Points on a hilly landscape, in no order, each with its height.
A climber steps from a point to whichever of its 2 nearest points has the largest rise for the distance, and stops where none of them is higher. Distance is the straight distance between rows; heights are no part of it.
Q_113: [181  87  84  94 153 136  86 144 180 102 171 140  68 124 141 177 110  97
 167 135 149 171 146  94  87 118 155 156 157 148 104 101 147 165 116  67
 109 174 159 114 132 145 189 155 108 111 162 136 119 151 106]  height 346
Q_704: [117 149 148 148 175  98  73 106 106 152  99 119  77  56  95  90 135 162
  78 112  74 115 125 155 171 124 167 114  78  70 127  91 117 119 153 146
 115  93  51 133 147 130 150 108 143 148  98 172 133 142 163]  height 472
Q_621: [162 149  73 121  89 148 151 151 140  56 143 142 186 169 168 157 105  77
 217 153 150 141 153 126 132  93 125 163 162  84 111 125 118 104 110 161
  79 136 187 154 132  95 131 115 154 140  66 128  91 117  82]  height 87
Q_645: [169  99  88 150 170 110 141 101 128 114 105 149 104 108 156 144  82 116
 161 111 140 136 118 136  78  47 139 127 187  89 102 161  77 153 115 118
 108 109 123 125 105 112 197  92 145 119 102 174 139  80 136]  height 495
Q_355: [109 127 104 138  90 146 154 174 172 133 174 121 143 208 118 151 152 130
 159 146 168 100 137 111 124 160 130 113 123 168 130 175 134 103 138 159
 125 173 161 151 128 135 169 188 102 134 221 116 168 155  65]  height 272
Q_832: [119 106 166  99 132  68 190  97 123 145  55 114  96 106 107 156 148 181
 137 135 110  80 152 149 125 119  88  93 120 168 115 122 205 126 164 101
 129 169 135 127 100 154 111 185  84  88 122  83 132 122 136]  height 513
Q_917: [ 86 139 135 124 108 197 125 111 106 125 155 109 136 176 199 118 142 102
  65 128 153 152 150  96 152 199 144 109  65 202 156 159 140 138 133 113
 163 161 135 106 163 156 123 139 142 162 132  78 150 161 100]  height 137
Q_339: [153 136  98 154  91 130 169 142 115  77 139 130 213 164 158 148  75  95
 198 100 137 115 142 111 154 114 124 142 193  89 121 159 104 112 132 157
 118 136 165 126 116 113 132  87 160 139  82 139 122 108  88]  height 117
Q_446: [119 129 236 135 134 145 169 110 125 132 111 134 141 146 133 179 140 128
  93 153 186 148 118 113 122 172 138  35 102 204 143 169 159 157 112 116
 199  76  95  66 104 138 140 101 163 137 133 107 142 140 177]  height 524
Q_971: [109 166 141 107 160  46 138 103 111 145  43 104  97  64  75  96 148 149
 116 116  81  53 102 185 143  78  75 120  90 122 148 108  89 155 178 132
 123 109  73 132 107 155 114 149  90 140  96 135 136  92 186]  height 641
Q_479: [103 159 168 156 117 147 144 136 108 152 115 103 119 182 114 114 155 156
 119 134  95  71 156 133 159 142 114 156  80 160 155 112 180  98 154 141
 124 116  84 169 162 111 146 177  98 153 124 122 135 129 128]  height 636
Q_306: [175  71 125 136 162 100 100 120 114 146 153 146 140  85  58 134 115  96
 169 107  93 176  86 119 125 113 148 140 223 103 126 129 100 134  98 116
  99 131 134 131 142 117  92 112 146 112 160 162 100 104 119]  height 83
Q_260: [112 144  57 124 116 164 126 131 143 107 123 140 152 168 176  97 121 112
 119 132 144 143 140 132 140 154 160 139 106  75 135 117  86 106 110 152
 108 134 173 141 134 122  83 109 146 144  94 111 137 136  98]  height 302
Q_76: [118 110  76 101 121 130 137 139 134 134  90 129 115 140 209 123 115 111
 133 133 155 136 141 151  64  69 110 122  86  75 123 117  65 132 108  96
 106 122 116 146 108 115 141 116 149 126 116 128 166  88 138]  height 322
Q_199: [127 132 105 127 120 120 110 117 132 126  79 170 128 105 130  85 120 130
  99 111 139 147 147 154 140 129 181 130  91  79 112 103  93 115 118 154
 105 126  98 112 133 137 131 132 124 134 113 104 147 136 140]  height 572
Q_919: [154 137 138 168 172 121  67 147 104 145 138 113 103  99  91  73 134 154
  98 118  99 141 125 126 164 164 174 123 113  68 137  82 139 100 132 165
 124  61  75 119 164 121 135 105 150 120  93 159 112 150 119]  height 396
Q_205: [120  92  77 131 172 122 148 106 144 120  80 115  98 136 177 134  90 119
 123 128 150 136 132 160  67  38 129 106 131  95 114 147  49 143 111 113
  91 115 108 127  89 127 181 119 155 128 115 154 164  71 146]  height 394
Q_788: [130 179  83 115 130 160  94 155 179  93 122 109 137 162  89 131 143 102
 165 160 150 176 138 117 175 186 136 164  74 143 116 125 162 121  93 170
 124 128 132 170 162 151 173 199 132 149 179  99 143 176  84]  height 81
Q_40: [116 126 138 106 144  83 177 103 127 160  61  92 109 103  91 107 146 134
 126 130  93  84 121 149 155  92  87 139  94 145 145 104 119 156 136 116
  97 128  84 160 117 138  98 171  58 128 129 124 140 125 189]  height 748
Q_534: [136 137  82 124 148 110  78 136 136 123 141 162 166  71  97  80 139 163
 116 100  96 150 121 141 154 107 147 106 106  19 117  88 103  79 129 156
  70 113 141 142 138 128  82 107 117 117  59 131 117 135  91]  height 173
Q_978: [170 115 106 129 166 132 142 111 105 100 179 108 107 138 161 143 100  96
 144 123 157 144  93  94 121 171 143 164 206 207 104 153 150 144 125 125
 126 132 175  86 140 131 168 109 154 127 143 137  93 152 115]  height 583
Q_556: [ 99 122 132 146 134 152 128 128 126 125 181  93  99 164 122 150 149 135
 101 134 155 132 126  89 175 217 141 122 124 206 131 172 168 124 141 154
 115 154 112 108 157 119 207 157 128 157 186 108 125 166  84]  height 327
Q_958: [133 127  65 146 143 157 104 124 131  99 134 129 173 115 108 129 138 161
 156  85 125 164 123 121 171  89 152 124 141  45  93 121  87  97 128 191
  83 125 163 158 143 121  98 102 142 147  43 118 119 135  94]  height 209
Q_96: [148 125  72 107 105 168 126 144 130 129 151 113 134 188 223 122 134 113
 133 145 149 158 157 118  94 139 131 157 109 119 138  97 110 145 126 120
 145 160 177 145 129 123 101 103 163 131 120 104 134 134  92]  height 374
Q_748: [121 143  98 152 115 127  73 180 141  89 139 123 169 121  68  87 118 177
 145 136 114 119 130 120 127 151 113 100 156  60 129  89 162  69 141 131
 111  91  79 115 146 115 113  87 101 111  81 146  73  91  81]  height 245
Q_924: [ 90 172 178 115 164 109 165  82  90 119  84 106 120 109 143 131 127 118
  50 131 128 122 116 184 127  98 165 114  21 140 118 154  87 156 119 135
 160 116  72 126 128 129 117 156 110 180  98 134 185 142 205]  height 382
Q_458: [140 127  85 107 160 126  93  91 115 150 157 128 128  86 118 130 142 153
 115  81  84 160 111 145 155  79 152 136 191  82 111 152  75 121 123 140
 130 110 136 132 120 127 125  61 161 132  75 182 109  83 125]  height 393
Q_732: [113 145 159 126 154 140 120 123 120 133 115 135  56  81 185 151 150 123
  95 139 114 133 144 159  81  73 131 118 111 136 106 124 100 193 134 114
 149 109 145 124  92 123 135  95 156 123 104 126 144  85 169]  height 285
Q_252: [174 122 145 132 115 105 194 130  95  97 159 140 159 187 186 138  63 113
 148 116 167  93 123  95  87 132 111 120 168 152 137 183 121 143 122 132
 173 136 168  93 108 104 142 124 150 127 138 150 146 106 121]  height 56
Q_91: [133 112 187 173 125 121 176 147 132 128  82 112 135 156  96 110 112 175
 107 158 144 105 119 125 108 131 102  81 126 126 149 131 126 113 123 149
 155  80  78 125 111 112 143 137 130  83 182 150 150 121 156]  height 389
Q_852: [145 104 187 135 138 130 145 106 117 102 135 154 136 134 138 148 106 126
 106 152 161 137  91 106  94 189 125  62 140 205 103 199 141 152 124 118
 207  76 146  64 116 135 153  90 148 129 148 142 142 133 157]  height 437
Q_327: [ 98 142 131 113  65 122 127 137 115 128 138 181 121 104 155  92 138 168
  80 138 123  87 171 137 116 136 117 110 116 103 113 120 158 129 155 119
 159 124 151 115 141 157  69  94 128 106  85  98 130 101 118]  height 458
Q_79: [ 84 129 134 157 106 137 118 138 155 142 144 117 182 120 108 119 161 159
 127 109  66  97  99 138 151 125  82 129 153  76 147 142  94  89 141 151
 164 140 131 166 133 114 114  72 129 148 107 158  94  92 123]  height 286
Q_474: [169 116 112 127  86 120 168 157 109  94 169 131 158 174 163 136  97 101
 172 124 154 101 120 109  95 123 111 168 184 130 139 157 144 131 140 118
 133 157 183 127 132 102 149 109 149 119 116 132 119 104  97]  height 82
Q_771: [120 137 112 124  75 118 110 155 150 111 142 146 142 157  97 110 116 142
  98 135 211 123 209 124 110 180 158 113 100 124 137  99 134  81 113 140
 122 132 116 107 122 104 165 187 116 155 173 128 136 168 116]  height 516
Q_407: [141 119 158 105 122 140 171 109 113 108 121 142 105 167 214 189 119 102
 117 167 190 181 156 117  75 152 140  67 126 210 132 141 111 184  83 100
 133 112 143  66  79 111 149 144 177 134 145  94 158 149 200]  height 321
Q_315: [176  96  76 115 117  94 167 151 161  97 123 172 129 144 121 117  73 112
 145 150 184 130 143 139  92 109 133 126 182 127 123 114  98 125 113 142
 109 128 157 103 101 109 154 147 118  86 173 132 137 107 109]  height 197
Q_223: [152 114  72  88 116 140 125 157 142  86 167 111 146 141 183 131 116  89
 192 117 123 144 128 124 112  90 113 166 147  58 121 122 108 126 134 109
  83 153 167 161 146 102 140  75 130 140  45 134  88 115 102]  height 62
Q_429: [111 106 151 141 147  67  79 152 123 130  93 120 155  96  60  90 134 144
 129 128  89 101 103 141 144 134  93 110 174  83 130 105 124 119 144 118
 128  81  74 131 138 122 127  84  92 110 159 160 104  99 160]  height 488
Q_181: [136  81 174 163 165 142 133 117  91 175 170 112 118 117 138 154 134 131
 119 121 135 149  83 120 141 145 137 148 169 231 109 165 144 146 116 111
 149 124 149 108 116 136 133 101 137 113 187 132 119 144 127]  height 349
Q_679: [186 104 112 126 153 109  99 146 155 134 152 165 104  85  71 138 105  89
 163 131 117 162 132 131 103 114 162 139 219 101 130 103 124 130 103 128
  80 144 143 113 143 138 118 158 111 100 135 147  97 120 103]  height 119
Q_946: [104 146 161 185 133 156 122 165 136 144 121 108 137 159 104  93 155 135
 119 130 109 117 120 120 143 161 152 152 100 122 154 111 135  99 140 154
 121 107  94 178 165 115 158 150 122 146 149 124 140 134 125]  height 519
Q_529: [127 129 146 104 111 102 195  80 116 138  42 112  94 109  87 126 110 148
  95 133 148 112 138 152 117  97 110 116  74 158 131 121 141 150 142 116
 111 122  92 129  91 141 106 184 102 118 114 109 159 139 184]  height 625
Q_165: [ 96 149 218 145 156 102 164 112  99 163  93  92 103  99  81 125 150 147
  89 127 104  83 112 140 140 120 131 135  93 158 131 119 134 150 145 128
 175 103  68 139 142 130 136 123 101 115 134 153 126 130 209]  height 347
Q_698: [119 100 185 114 144  61 179  96 101 162  72  91  85  91  71 146 155 194
 130 122  99  69 117 129 135 105  65 127 122 172 122 119 205 116 161 121
 161 143  72 138  94 138 125 180  60 100 111 119 135 120 151]  height 447
Q_390: [127 125 126 142 167 130 115  87 143 141  84 161 105 104 124 100 109 127
  83 127 126 170 137 146 130 122 205 109 128 125 107 133  88 140 110 151
 119 106 114  85 123 130 149  95 143 138 129 130 162 141 147]  height 737
Q_418: [150 112 114 106  79  85 184 142 148 130 102 161 122 139 142 116  88 139
 124 157 170 130 150 146  49  86  93  98 150 130 143  93 110 132 123 115
  91 126 127 109  81 124 118 132 118  69 153 116 161  89 141]  height 251
Q_18: [145  86 142 166 148 153 145 120 114 124 163 118 139 159 122 134 103 130
 127 122 151 122  84  92 135 178 127 139 166 193 106 191 122 135 137 129
 148 131 171 102 128 124 149  96 149 131 168 140 109 147 109]  height 444
Q_284: [122 166 100 116 105 147 107 152 178 144 113 127 147 144 156 129 156 106
 179 155 100 134 124 140 143 107 107 157 111 118 113 103 132  88 105 131
  91 106 161 203 148 144  92 158  95 106 152 106 123 121 105]  height 368
Q_286: [207 116  73 107 159 118 107 116 116  73 207 116  87 117 150 161  96  96
 164 122 166 166 123  90  89 148 145 163 190 160 117 126 164 180 129  84
 101 169 167 101 147 138 195 139 155 130 139 152  99 156  99]  height 442
Q_250: [164 155 121 115 127 117  83 120 131 148 108 144  86  74  87  81 139 121
 101 120  93  95 123 123 178 143 160 155  94  66 141  67 130  99 144 122
  91 134  86 119 150 144 114 166  84 143  97 122 116 188 127]  height 126
Q_361: [158 127 109 140 136 136 130 133 126  74 157 121 188 137 105 134  86 118
 178  85 137 132 123 105 170 141 144 140 192  98 132 177 138 122 125 145
 119 128 170 120 137 110 141  76 169 132  71 146  83 129  96]  height 149
Q_686: [119 119 137  86  98 148 100 140 100 139 199 162 101  98 179 132 145 134
 106 133 125 123 146 105  89 111 125 141 135 109 112 117 194 144 140  75
 144 167 179 137 129 144 103  95 154 111  60 116 104 121 113]  height 21
Q_340: [182  75 150 118 151  92  89 113  78 146 201 159 115  92  76 156 113 100
 162 104 106 171  76 113 105 108 155 129 229 154 136 126 149 144 122 105
 141 135 151 104 142 129 129  95 152 119 180 155 116 131 131]  height 51
Q_933: [112 114 229 125 102 135 192  93 129 118 109 130  89 127 121 192 148 149
 101 134 171 131 152 122 127 167 123  40 103 193 127 183 190 131 134 124
 190 103 111  75  96 147 130 152 150  93 140  90 153 154 161]  height 629
Q_231: [119 139  97 143 143 165 101 164 170 123 151 116 147 151  87 140 152  96
 168 151 122 156  92 112 165 159 148 157 141 133 105 137 141 116 111 156
 112 131 159 177 153 144 131 164 138 144 163 103 111 155  79]  height 111
Q_52: [181 162  92 116 121 137  65 119 146  90 116 108  92 133  76 123 114 111
 143 149 152 134 159 146 171 164 159 198  48 117 137  79 163 115 110 183
 113 143  86 138 148 121 170 240  90 162 115 120 145 201 119]  height 78
Q_853: [ 85 132 116 163 119 165 136 156 160 152 102 104 169 161 145 101 165 111
 138 131  78 114 120 130 169 137 115 165 101 132 126 121 121  97 133 131
 111 117 125 205 135 128 126 140 106 140 137 111 118 128 133]  height 431
Q_308: [110 123 112 146  97 180 157 143 144 149 137 121 147 175 224 129 143 107
 138 127 120 110 142 121  98 108  87 143 108 130 145 127  94 146 115 125
 161 146 174 153 108 116  81  93 143 122 109 118 143  73 139]  height 57
Q_512: [ 78 132 210 147 106 169 207 125 130 158 134 119 137 173 144 128 143 165
 112 133 148 106 158 105 129 140  78  86  80 155 186 156 132 127 157 130
 165 143  77 119  90 139  97 158 134 111 149 127 144 126 158]  height 596
Q_146: [ 95 155  93 147 117 192 134 126 139 118 164  98 140 215 166 143 151  91
 108 122 160 136 143  83 154 191 121 127 101 203 158 174 132 112 120 136
 143 174 166 116 131 133 129 138 143 170 158  95 133 156  92]  height 176
Q_780: [121 120 142 129 117 141 143 129 142 131 124 121 146 211 159 140 119 112
 105 134 204 158 154 107 113 157 138 109 123 169 138 137  83 132  93 132
 136 142 143 100  89 103 147 165 139 143 182 112 144 169 164]  height 617
Q_812: [121 142 137 115 107  83 113 146 113 143 105 171  71  61 150 132 126 119
 100 130 111 110 154 140  75  83 122 118 136 114 109 102 138 174 136 105
 115 104 133 111 113 143 109  91 142 103 102 123 145  82 156]  height 328
Q_984: [156 185 114 120 119  86 102  60  93 129  55 157  81  54 152 119 121 103
  74 116 100 102 125 211 129  77 147 124  49  98 115  93 105 175 133 131
  91 131  85 106 107 141  95 157 122 150  85 123 185 124 156]  height 474
Q_74: [ 92 145 205 142 100 158 194 109 117 150 101  91 137 175 132 120 148 187
 145 119 109  62 181 110 131 144  72 115  80 156 172 126 183  98 158 134
 143 151  87 146 110 134 110 176 108 130 135 115 143 121 117]  height 506
Q_699: [161 121  84 115 197 165  73 110 144 144 137  88 122 127 151 136 117  89
 185 131 100 212 113 129 135 115 157 171 132  79 119  99  94 146  82 145
 107 136 149 151 132 146 114 113 149 127 111 117 115 144 102]  height 212
Q_48: [118 128 103 134  68 126 148 185 185 123 158 145 154 171  84 139 118 123
 154 140 234 108 172 112 107 168 134 105 133 130 118 123 125  92 129 145
 116 145 135 117  95 122 165 201  98 147 216 134 156 148  74]  height 370
Q_98: [118 139 141 137  85 142 109 162 142 104 142 150 126 171 109 115 101 149
  88 142 158  91 176  94  94 191 129 112 101 127 146 115 151  97 145 134
 156 122 121  83 148 109 137 129 136 143 166 126 122 135  96]  height 763
Q_507: [125 109 142 114  70 107 189 129 124 128 114 161 138 124 145 130 110 176
 135 145 163  84 159 137  89 113  75  78 147 146 126 135 164 135 155 112
 149 124 130 106 100 157 105 132 110  51 167 117 145  93 132]  height 310
Q_94: [130 114 143 156 160 127 102 151 148 160 129 124 140  91  37 123 142 102
 165 124  92 146 104 128 163 131 145 161 161 111 124  96 142  84 122 144
  73 121 116 173 146 144 132 175  99 120 159 131 104 153 134]  height 186
Q_826: [130 103 127 140 138 115  92 109 127 180 143 144 135  56  57 116 168  89
 182 106  35 152  96 135 153 109 136 138 140 104 158 100  99  88 104 127
  57 129 130 153 155 120  73 164 104 133 170 144 104 137 156]  height 227
Q_846: [117 141 114 176  86 117 125 178 150  91 126 148 212 139  71 127 129 145
 186 164 123  96  77 107 101 116  71 113 179  98 140 134 144  52 148 146
 105 102 111 164 141 114 128 130  93 132 132 120  88  95  50]  height 193
Q_385: [148 107 109  72  98 136 115 129 109 107 177 135 122 105 184 126 132 120
 152 124 116 125 116 105  76 100 125 162 140  88 125 122 122 149 157  76
 136 177 172 151 141 122 127  55 151 138  42 127  85 126 123]  height 41
Q_803: [129 108  78  72 124 149  95 153 174 113  84 131  91 110 189 114 103  84
 131 141 126 152 116 134  76  84 132 148  84  82 122  96  87 162 114  83
 117 129 132 154 138 136 137  99 113 125 127 120 149 120 133]  height 271
Q_694: [122 123  71 115 151 100  88 114 115 153 150 136 157  62  96 142 162 145
 137  88  59 180  97 149 157  71 127 129 185  43 136 125  71 102 105 142
  97 117 155 158 128 108  84  99 136 138  90 156  93  86 134]  height 320
Q_268: [171  95  60  61 113 145  87 155 203 100 118 135  94 118 163 137 100  81
 148 146 148 150 160 111  87 107 136 166 102 118 127  85 114 145 102  85
 109 141 141 134 137 140 156 147  79 108 146 120 128 127 113]  height 273
Q_616: [ 80 155 106  98  67 163 135 122 126 101 144 125 139 184 195 142 159 121
  72 141 159 123 191 126 165 172 139 121  33 174 144 138 168 135 143 127
 153 192 144 117 145 137 117 180 115 148 154  83 159 173  68]  height 110
Q_776: [166  82 139 123 164 127 105 102  48 162 221 132 137 122  94 163 133 116
 167 104 116 166  77 118 130 147 131 153 196 183 130 149 158 129 116 108
 125 174 169 113 138 130 116  91 189 154 145 148 100 160 115]  height 80
Q_397: [116 115 111 122 115 146 134 110 144 111 130 135 110 164 134 121 112 116
  99 125 177 141 152 123 144 183 166 130 111 190 131 124 136 153 114 123
 133 138 156  93 128 117 164 166 128 133 179 111 148 167 141]  height 496
Q_422: [138 169 115 106 121 136 116 127 141 110  92  80 132 185  91 109 106  90
 143 146 149 160 162 154 180 171 139 182  54 158 141 101 143 114 121 169
 145 128  95 156 167 120 165 210 103 158 160 108 168 177 130]  height 59
Q_678: [117 142 121 110  61 114 135 143 107 116 120 199  83 106 157 125 119 151
  81 155 144 126 186 127  60 112 129  96 122 134  91 115 169 158 135  91
 144 114 166  76 123 147 117 106 150  91 101 102 133  96 126]  height 388
Q_476: [ 80 140 204 137 169 148 178 101 111 146 118  89 113  90 151 142 153 137
  99 137 129 152 119 167 144 115 147 126  73 200 116 163 106 196 120 126
 186 125 119 114 115 149 117  95 136 128 141 125 135 113 219]  height 293
Q_130: [104  94 167 127 116  95 109 139 117 162 122 123 133  98  48 100 149 177
 134 116  89  70 105 125 133 113  79 110 157 116 109 104 174 126 158  94
 141 105  58 136 136 152 114 131  87  97 161 127 114 107 153]  height 415
Q_614: [ 93 156 193 125 156 143 193 100 107 144  92 115 139 139 167 142 132 121
  85 145 155 173 135 166 131 114 172  93  56 165 140 167  83 161 103 129
 153 106 104  99 129 133 137 121 152 167 133 111 154 138 217]  height 335
Q_415: [135 112 105 147 169 129  72 157 104 109 143 117 154 114  48 106 135 168
 120 114 101 157 127 110 148 147 145 103 153  47 134 123 129  89 126 134
 136  99  91 135 146 112 118  82 146 128  66 158  89 139 102]  height 316
Q_660: [178 116 101 121 151  96 132 112 112  84 132 129 152 116 157 140  83 124
 174  75 129 145 130 122 112  66 141 151 193  67 107 149 109 158 145  98
 128 125 124 116 131  97 195  63 161 133  57 174 111  95 131]  height 648
Q_310: [ 92  95 171 154  92 138 126 148 140 149 138 129 160 111 104 104 140 177
 125 126 100  72 116 134 126 122  66 117 161 114 129 153 144 131 154 114
 164 120 114 150 117 131  91  97 105 109 141 135 112  85 128]  height 345
Q_536: [ 95 117 144 113 135 126 133 119 134 112 133 119  77 144 112 162 132 142
  73 132 161 117 159 114 164 180 167 111  98 178 117 153 192 139 136 123
 144 148 130  95 149 112 185 189 104 133 174 104 137 156 102]  height 412
Q_312: [138 158 110 119 122 104  84 128 137 134 133 146 137  77 121  53 167 151
 112 136  89 103 111 141 179 137 125 121  63  24 131  68 116  77 158 157
  78 108  94 143 140 123 123 133 106 137  63 121 128 154 113]  height 148
Q_102: [126 108 130 129 124 130  94 166 144 170 160 134 143 124  60 146 166 118
 152 132 105 143  76 117 150 130 127 155 179 144 114 130 154  88 115 125
  79 137 158 176 140 132 129 168 113 123 197 120 120 150  86]  height 147
Q_379: [148 108  97 118 164 146  93 118 109 143 179 108 109 120 159 158 140  89
 160 131  98 179  96 108 130 135 155 171 176 141 124  93 123 141 112  98
 104 146 170 133 133 131 108 108 154 134 127 121 117 148 121]  height 163
Q_483: [138 135 208 148 158 107 172 103  89 152  75  90  75 115  69 138 128 187
 105 137  97  68 108 133 134 114 100 127 109 173 130 117 202 130 163 131
 171  88  52 126 131 105 122 158  97 109 121 151 130 131 178]  height 390
Q_372: [ 91 114 149  94  98  74 174 120 130 155 109 147 116  84 116 139 157 206
 144 116 112  54 156 162 139  93  53 112 124 136 105 110 202 118 161  91
 120 157 125 120 103 168  84 146  71  71 134  86 138 108 122]  height 443
Q_491: [ 75 164 164 140 132 190 139 108 109 143 153  97 140 170 205 128 137 108
  95 130 116 156 131 127 167 164 118 146  45 212 153 158 127 151 126 117
 173 149 127 143 138 170  85 106 126 141 144  95 155 130 144]  height 109
Q_682: [107 153 111 142 116  94  76 183 147 100 134 131 192  94  55 101 145 164
 168 149 107  96  98 125 112 142  89 124 163  96 125 102 178  65 156 111
  91  76  91 146 143 109 125 129  92 123 122 122  54  92  69]  height 199
Q_129: [ 90 134 167 132 160 130 132 113 116 164 127 125 103 105 166 136 152 133
  82 124 113 128 118 166 134  95 142 132 125 150 100 145  90 174 121 129
 161 125 137 135 111 131 108  71 154 135 130 148 111  88 190]  height 254
Q_553: [170 160  77 115 181 159  75 153 183 126 106 108 131 102 146 175 114  76
 198 138  95 202 128 125 130  90 115 173 134 101 141  88 129 132  72 158
 103 104 169 182 156 147 126 143 122 109 142 104 112 136  72]  height 270
Q_628: [ 91 135 141 127  65 160 112 135 113 131 142 164 123 141 160  81 135 149
  57 119 135  99 156 103 128 189 144 113  92 119 133 130 142  99 160 123
 157 133 154  99 154 142 111 120 138 137 107 117 126 128 115]  height 543
Q_964: [122 113 187 140 117 118 180 150 141 141  95 131 138 165 120 126 110 135
  92 144 183 135 146  93  97 144 147  80 119 134 157 127  86 130 104 124
 129 113  89  98  96 105 146 160 139 119 189 136 158 171 158]  height 480
Q_537: [ 93 136 134 126 157  34  94 128 130 149  74 127 108  62  77  98 148 157
 119 105  84  65  89 157 138 104  73 102 120  90 125  87 111 128 164 127
 106  82  44 114 125 144 130 123  93 138 132 148 115  95 167]  height 567
Q_763: [152 182 124 100 121  85 145  70 100 141  47 139  85  83 128 140 108 125
  78 136 108  99 140 169 104  87 138 135  55 136 109 125 125 172 149 113
 125 142  90 118 103 141  76 198  79 145  76 111 179 137 188]  height 535
Q_13: [ 90 132 112 167 110 131 119 160 149 104 144 138 208 145  98 149 150 126
 168 129 100  96  78 116 140 120  98 136 163  91 156 162 102  74 144 141
 119 131 153 188 138  99 107  91 121 150  95 143  85  97  85]  height 241
Q_363: [104 142  70 166 127 180 109 124 145 115 135 110 178 169 144 125 140 133
 147 122 114 142 121 108 171 128 140 132  98  76 129 133  67  86 127 179
 127 151 163 173 140 119  95  98 149 155  55 117 129 148  81]  height 253
Q_528: [115 113 166 134  99 143 122 137 110 144 169 136 153 139 125 138 118 137
 131 111 118  92 103 129 138 115  76 126 188 140 111 176 162 153 139 105
 190 139 166 129 121 124  92  75 137 115 123 160 110 112 130]  height 290
Q_147: [109 137 209 126  80 131 216 100 128 133 110 129 115 159 172 158 130 143
 100 151 170 153 153 114 116 124 108  63 112 173 149 172 134 141 134 119
 170 132 130 102  89 142 107 161 164 104 146 118 160 145 165]  height 784
Q_671: [133 136 135 116 108 151 105 145 108 105 189 139 144 162 116 141 113 126
 139  92 136  94 114 109 139 164 117 132 187 142 128 204 178 138 152  92
 159 160 180 109 142 130  89  80 165 161  99 161  92 124  78]  height 238
Q_82: [166  92  92 140 145 120 118 151 167 110 116 167 134 119 100 104  97 108
 142 144 146 153 130 124 132 131 167 144 178 107 113 120 122 111 111 164
 111 128 158 119 126 127 141 144 112  94 148 137 121 119 108]  height 157
Q_862: [127 153  74 119 135 138  96 163 188 135  62 141 153 119 145 130 122  72
 191 155  94 171 137 149 151  80 121 151 114  92 127  81 120 107  76 166
  74  89 140 193 136 141  90 167  90 106 137  90 113 135 116]  height 325
Q_398: [137 123 120 115 159 112 117 101  76 131 156 122 118 114 164 142  97 131
 130  94 100 134 118 121 109 100 134 145 193 100 107 153  97 161 141 116
 142 130 156 129 117 100 150  52 169 145  67 178  95  93 143]  height 503
Q_164: [ 96 132  94 166 115 167 135 160 147 106 193 114 132 198 125 150 149 110
 147 135 160 121 101  83 139 199 141 133 135 181 136 196 144 117 131 166
 124 163 143 121 136 126 181 140 152 177 175 123 130 154  49]  height 243
Q_580: [119 123 165 169 152 100 117 145 126 127  91 110 117 129  84  89 116 159
 109 142 124 107 121 141 126 149 128 103 131  94 120 107 128 119 139 148
 147  57  55 107 146  96 140 103 122 100 158 162 131  98 142]  height 419
Q_300: [162 163  94 109 110 151 129 146 123  60 193 129 165 150  82 127 117 124
 164  95 167 112 120  88 146 185 132 143 181 133 150 183 156 141 134 121
 127 158 186  87 159 123 129 105 163 170  83 147  82 157  63]  height 191
Q_196: [110 140 150 133 182 108  86  97 129 159  89 147  98  58 102  98 139 141
  74 105  97 133 124 161 135  97 200 104 110 100 109 140  80 121 122 156
 129  92  94 107 129 144 152  91 143 141 125 167 144 105 160]  height 570
Q_807: [ 81 164 138 136 129 200 176 101 122 146 143  89 133 170 226 140 137 123
 111 131 135 145 131 136 125 116  93 130  81 177 161 150  85 171 116 124
 186 151 131 157 110 136  75 115 160 115 133 117 151  92 173]  height 84
Q_561: [125 142 114 110 101 140 140 153 129 136 110 124 148 217 208 141 117 106
 119 140 178 161 185 118  87 125 121 132 106 134 159  95 104 142  94 106
 139 149 149 126 101 107  99 146 140 125 162 110 170 140 133]  height 476
Q_701: [105  97 127  93  80 119 171 137 144 141 136 165 130 109 159 139 135 179
 122 143 127  66 183 153 119 121  74 108 160 142 128 142 207 124 148  91
 129 175 162 124 118 146  98 126 107  54 142  91 134 104  88]  height 371
Q_137: [186  97 135 129 162 131 112 105  70 144 196  99 138 127 149 176 134  97
 198 103 110 161  64 107 122 128 110 178 200 158 118 117 120 135 125  94
 117 162 161 136 133 127 138  64 174 160 125 151 106 145 144]  height 120
Q_406: [ 97 118 123 133 148 103  84 121 127 181 147 126 154  71  77 121 194 126
 139  97  45 157  98 139 161  95 122 127 136  47 159 106  94  91 116 149
 105 117 132 166 132 119  97 124 124 138 141 153  98 132 149]  height 269
Q_254: [127 175 141 117 155 102 125  75  92 131  78 108 101  98 133  79 124 115
  72 123 102 101 105 204 160  95 142 137  36 106 122 113  66 150 143 136
 125 132  48 144 131 127 126 165 102 159  81 129 177 134 173]  height 422
Q_161: [175 160 104 118 126 114  78  96 122 127  87 136  86 126  91  86 107 127
  90 139 144 107 143 136 153 157 167 176  67  94 136  46 130 114 123 169
 108 139  62 103 156 118 159 196  90 140  84 124 143 176 148]  height 101
Q_922: [157 122 149 137 142 136 167  89 122 110 136 150  97 143 190 167 120 108
  98 147 169 150 136 107  88 161 136  61 147 232 115 160 127 169 104 113
 170 101 166  66 102 125 172 107 166 129 137 113 139 138 158]  height 372
Q_354: [151  87 163 157 190 119 128 120 117 164 144 114 125  94 120 133 134  95
 133 113 112 172  69 136 146 106 163 169 180 196 104 132 107 153  95 123
 129 124 126 120 121 143 133 106 124 101 207 152 128 133 171]  height 283

For each start below, name the point where the climber stops.
Q_807 | Q_780
Q_776 | Q_479
Q_340 | Q_832
Q_422 | Q_660
Q_250 | Q_780
Q_129 | Q_40

Call two points neighbours if one is among the 2 nearest of the other. Go from one point of each pair to the other, from neighbour to neighbour, staying as high as possible. Name the lowest point that can't be avoided.
Q_429, Q_147 | Q_407
Q_98, Q_40 | Q_129
Q_147, Q_479 | Q_74
Q_780, Q_40 | Q_91
Q_978, Q_660 | Q_803
